A landscape with many peaks, sampled at points; each row gives a point and its height.
A climber steps from a point to whichever of its 2 nearest points has the largest rise for the distance, and stops where none of them is higher. Distance is the straight distance between rows; heights are no part of it.
Q_810: -18, -8, 44, 15, -5, -27, -7, -3, -2, -16, 34, 12, 10, 15, 27, 6, -15, -26, 4, -15  h=283
Q_269: 25, -4, 16, 16, 12, -11, 12, -2, -7, 9, 14, -1, -7, 5, 36, -17, 9, -48, 14, -15  h=254
Q_54: -10, 16, -36, -34, -5, 6, -19, -25, -12, 4, -32, -12, -6, -22, 0, -14, -25, -41, -19, -13  h=147
Q_666: 26, -14, -54, -1, 14, 1, -38, -12, -17, 1, -13, 0, -9, -4, 5, -2, 12, -35, -1, 21  h=384
Q_837: 17, -15, 5, 0, -7, -39, 23, 22, -36, -13, 15, 3, 20, 21, 7, -5, 12, 80, 12, 28  h=393
Q_83: -14, -33, 31, 20, -19, 26, -2, 21, 10, -7, 24, -1, 2, 4, 1, 1, 10, 1, 8, 1  h=628
Q_66: -2, 0, -49, -37, 6, 4, -35, -9, 24, -10, -6, -27, -16, -10, -28, 20, 20, -29, -21, 4  h=546
Q_189: -2, 27, -1, -6, -8, -1, -11, -57, -24, 27, -16, 14, -8, -9, 55, -17, -17, -25, -3, -17  h=155
Q_345: 12, -14, -28, -22, 15, -9, -17, -31, -32, 2, -12, -20, -18, 7, 39, -1, -11, -10, -20, -13  h=219
Q_825: -6, -36, 1, 7, -10, 11, -19, 6, -19, 0, 5, 8, -10, 6, 2, 18, 7, -6, 1, 10  h=560
Q_530: 15, -12, -27, -13, 11, 30, -19, 34, 30, -16, -3, 15, -5, -9, -29, 14, -1, 2, -6, 10  h=715
Q_150: 0, -32, -27, -16, -4, -11, 2, 8, -47, 1, -20, -20, 1, 12, -13, 14, -17, 35, -8, 2  h=317
Q_272: 5, -5, 16, 38, -12, 28, -2, -38, -2, 23, 1, 24, 6, -9, 11, -7, 1, -52, 13, 17  h=362
Q_827: 2, -29, 4, 19, -17, -7, -29, -25, -48, 11, 15, 17, 6, 16, 22, 6, -35, -2, -7, 10  h=438
Q_783: 10, -23, 15, -4, 0, -11, 6, 21, -10, -23, 15, -10, 2, 11, 25, -12, -4, 26, 1, -12  h=278
Q_378: 6, -17, 19, 15, -7, -5, -25, -16, -17, -8, 11, 26, 5, 12, 34, -5, -34, -25, 5, -18  h=343
Q_52: -15, -30, 6, 12, -21, -30, 6, 15, -43, -1, 36, -20, 29, 30, 18, -1, 13, 61, 21, 24  h=352
Q_100: 9, -5, 27, -3, 3, -18, 14, 25, 17, -26, -6, 10, 3, 4, -4, -13, 0, 7, 15, -16  h=310
Q_972: -1, -13, -6, 7, 17, 7, -3, 24, -19, 20, -8, 5, 14, -27, -15, -15, -15, -4, 6, 12  h=386
Q_161: -24, -30, 22, 12, -19, -13, -2, 8, -42, 15, 20, -18, 10, 11, 14, -9, 19, 16, 18, 10  h=320
Q_135: 0, 37, -34, -20, 24, -4, -22, 23, 44, -37, -2, -21, -16, -15, -27, -21, 21, 19, -17, 0  h=312
Q_906: -1, -10, 20, 42, 5, 46, -4, 4, 18, 10, 24, -10, -3, -4, 6, -8, -3, -11, -5, -5  h=691
Q_229: -20, -9, 65, -7, -15, -36, 20, -7, 19, -25, 29, 5, 28, 8, -4, 16, 14, 47, 10, 13  h=232
Q_674: -10, 33, 35, 40, -46, 28, 17, -58, 12, 12, -10, 33, -2, -7, 36, -9, -37, -48, 1, 6  h=34
Q_651: -2, -8, 6, -10, 15, 10, 9, 9, 4, 8, -4, -22, -33, -8, -12, 14, 14, -20, -18, -13  h=673
Q_908: -16, 14, 39, 52, -38, 8, 2, -42, 10, 1, 28, 19, 9, 10, 33, -16, -38, -42, 0, 0  h=5
Q_711: -3, 13, 20, -6, 11, -23, 10, 20, 0, -10, -17, 26, 7, -17, -25, -3, 19, 57, 11, 27  h=532
Q_493: 24, -30, -40, -7, -4, 10, -17, 0, -26, 3, -9, 10, -11, 15, -17, 18, -1, -14, -11, 18  h=470
Q_794: -2, 40, -44, -24, 26, 1, -25, 18, 37, -9, 12, -25, 2, -26, -15, -7, -5, -13, -26, 0  h=347
Q_569: 0, -16, 1, -27, -2, -11, 20, 31, -19, 9, -12, -9, -24, -5, -20, 10, 33, -2, -3, 1  h=764
Q_398: -12, 10, -30, -14, 13, -5, -33, 14, 16, -25, -10, -9, -16, 2, -11, -11, 28, 21, 7, -5  h=276
Q_778: 2, 32, 18, 17, 4, -4, 26, 27, 27, -7, -3, 10, -3, 7, -17, -3, -23, -23, 6, -23  h=363
Q_891: 2, 20, -7, 19, 17, 26, -10, -41, 16, 23, -7, 11, 5, -17, 14, 6, -11, -42, -6, -2  h=435
Q_417: -34, -12, 58, 10, -26, -35, 9, 4, 12, -22, 42, -1, 13, 16, 5, -3, 6, 9, 7, -1  h=250
Q_977: 4, -2, 40, -21, -2, -33, 10, -13, 14, -26, 2, 24, 10, 15, -7, 17, 18, 81, -3, 15  h=209
Q_353: 17, 21, -44, -11, 11, 9, -14, -15, 11, 27, -9, -8, 6, -7, -24, -19, 1, -27, 3, -9  h=361
Q_205: 2, -22, 10, -38, -7, -16, 2, 7, -2, -26, -11, 9, 11, 18, -8, 25, -3, 75, -1, -5  h=185
Q_266: -19, 4, -3, -6, 27, 3, 3, 16, 33, -31, -22, -4, 0, -37, -27, 16, -21, -20, -20, 0  h=777
Q_93: -19, 11, 4, 20, 8, 29, 8, 2, 34, -12, -23, 1, 4, -24, -12, 7, -26, -39, -6, -4  h=670
Q_131: -27, -20, 30, -6, 1, -13, 11, 15, -15, 0, -7, -15, 11, -6, 0, 6, 31, 33, 19, 6  h=295
Q_263: 14, -17, -16, -25, 16, -2, -11, 2, -10, -13, 0, -18, -11, 17, 28, 1, 1, 12, -5, -26  h=249
Q_552: 18, 5, -35, -14, -13, 19, -7, -24, -17, 50, -4, -6, -11, 13, -2, -8, 7, -21, 1, -13  h=304
Q_35: 5, 9, 7, -29, -10, -31, 25, 21, -31, -11, -24, 29, -4, -3, -11, 4, 41, 72, 2, 31  h=608
Q_864: -3, -3, 37, 48, 0, 25, 28, -13, 23, 20, 35, -9, 23, -6, 19, -2, -25, -33, 6, 1  h=793
Q_388: 4, -23, 31, 19, -21, 5, 9, -1, -22, 17, 37, 1, 2, 0, 37, -18, 6, -42, 9, 11  h=269
Q_884: -18, 36, -16, -13, -11, 31, 1, -37, 18, 9, -34, 4, -10, -19, 14, -14, -39, -46, -14, -26  h=106
Q_178: 2, 24, 12, 66, 7, 30, 32, -17, 31, 11, 11, -9, -1, 4, 17, 4, -22, -50, -6, -7  h=669
Q_25: 20, -1, 5, -6, 16, 11, 9, 14, 52, -16, -2, 11, 7, -1, -37, 18, 16, 11, 11, -1  h=609
Q_668: 14, -5, -10, -2, 5, 11, 2, 1, -12, 44, 20, -12, 8, 20, 4, -7, -1, 3, 12, -20  h=258
Q_671: 2, 12, -16, -26, 10, 10, -10, 14, 28, -29, -18, -5, -12, 0, -28, 6, 49, 51, 0, 15  h=246
Q_402: -10, -11, 3, -18, -8, -11, -5, 2, -18, 11, -15, -3, 14, 14, -23, -1, -26, 26, 7, -25  h=373
Q_879: 26, 2, 17, -26, -28, -25, 45, -2, -32, -11, 8, 6, 15, 31, 6, 0, 41, 95, 2, 40  h=339
Q_295: 17, 32, -21, -10, 18, 15, 19, 23, 64, -11, -6, -5, 14, -20, -48, 3, -2, -21, 4, -5  h=521
Q_377: 18, -9, -16, 12, 29, -15, -18, -10, -7, -10, -6, 4, -6, -8, 20, -4, 15, -33, 6, 1  h=313
Q_954: -16, 12, 45, 40, 11, -13, 30, 17, 30, -25, 9, -11, -13, 2, -9, 0, 29, -3, 11, -4  h=253
Q_469: -7, 39, -37, 13, 22, 23, -16, -20, 46, 3, -6, -5, -7, -27, -3, 9, -14, -57, -19, 5  h=524
Q_258: 3, 53, -19, 49, 17, 18, 31, -20, 32, 3, -17, -11, 8, -11, 12, -15, -36, -54, -10, -8  h=527
Q_371: 2, 12, 39, 17, -3, 4, 32, 17, 44, -34, -10, -7, 3, 3, -19, -24, 20, 23, 16, -7  h=280
Q_802: 7, -7, 2, -7, 11, 5, 0, 25, 15, -3, 9, -5, -10, 13, -7, 8, 48, 52, 12, 6  h=224
Q_470: -19, 17, -3, 1, 2, -9, -15, -6, -13, 20, -13, -1, -9, 5, -18, -11, -21, -9, -2, -30  h=307
Q_410: 4, -30, -6, -28, -20, 8, -1, 30, -19, -10, 8, 13, 16, 32, 12, 25, -14, 63, 12, -8  h=159
Q_419: -3, -5, -21, -20, -5, 4, -22, -50, -37, 9, -35, 8, -11, -10, 31, -4, -23, -26, -13, -6  h=186
Q_987: 8, -2, 7, 11, 8, -34, 3, 16, -24, 2, 2, 8, 28, 5, -18, -10, 2, 51, 23, 8  h=457
Q_838: -7, -5, -22, -36, 20, -6, -14, 0, 7, -3, -9, -23, -31, 2, -18, 33, 20, 6, -24, -6  h=607
Q_938: 3, -6, -17, -9, 7, -3, -4, 19, -21, 31, 18, -8, 2, 20, -1, 12, 30, 35, 19, -4  h=220
Q_496: -19, 36, 20, 28, -18, 24, 8, -22, 8, 4, -17, 13, -4, -7, 26, -10, -39, -44, -4, -21  h=67
Q_393: -6, 25, -42, -28, 22, -11, -8, 27, -6, 12, -9, -21, -9, -19, -17, -13, -2, 5, -14, -7  h=399
Q_19: -2, 2, -24, -11, 10, 33, -25, 19, 28, -20, -4, 5, -20, -29, -19, 10, -20, -30, -34, 7  h=640
Q_697: -6, -34, -20, -4, -26, -17, 7, 1, -64, 15, 11, -9, 22, 29, 12, 26, -22, 24, 9, 9  h=273
Q_820: 19, -24, -10, 13, -17, 9, -20, -45, -48, 38, 8, 18, -11, 8, 24, 16, -16, -22, -15, 22  h=348
Q_153: 7, -5, 30, 30, -37, 0, -4, -46, -19, 26, 25, 16, 6, 5, 38, -24, 10, -48, 18, 18  h=306
Q_989: -5, 1, 7, -47, -8, -18, 27, 40, -6, -7, -25, 2, -12, -9, -15, 3, 40, 38, 6, 6  h=684
Q_241: 14, 32, -17, -8, 15, -3, 5, 13, 32, 13, -1, 1, -6, -8, -42, -3, -17, -26, -13, -20  h=440
Q_733: -5, 11, -11, -7, 18, -3, 6, 35, -1, 8, -12, 0, 1, -27, -39, -10, 12, 29, 1, 14  h=463

For each start below, name the point where the climber stops.
Q_131 | Q_569
Q_802 | Q_569
Q_269 | Q_864
Q_938 | Q_530
Q_674 | Q_100
Q_388 | Q_266
Q_205 | Q_827
Q_908 | Q_100
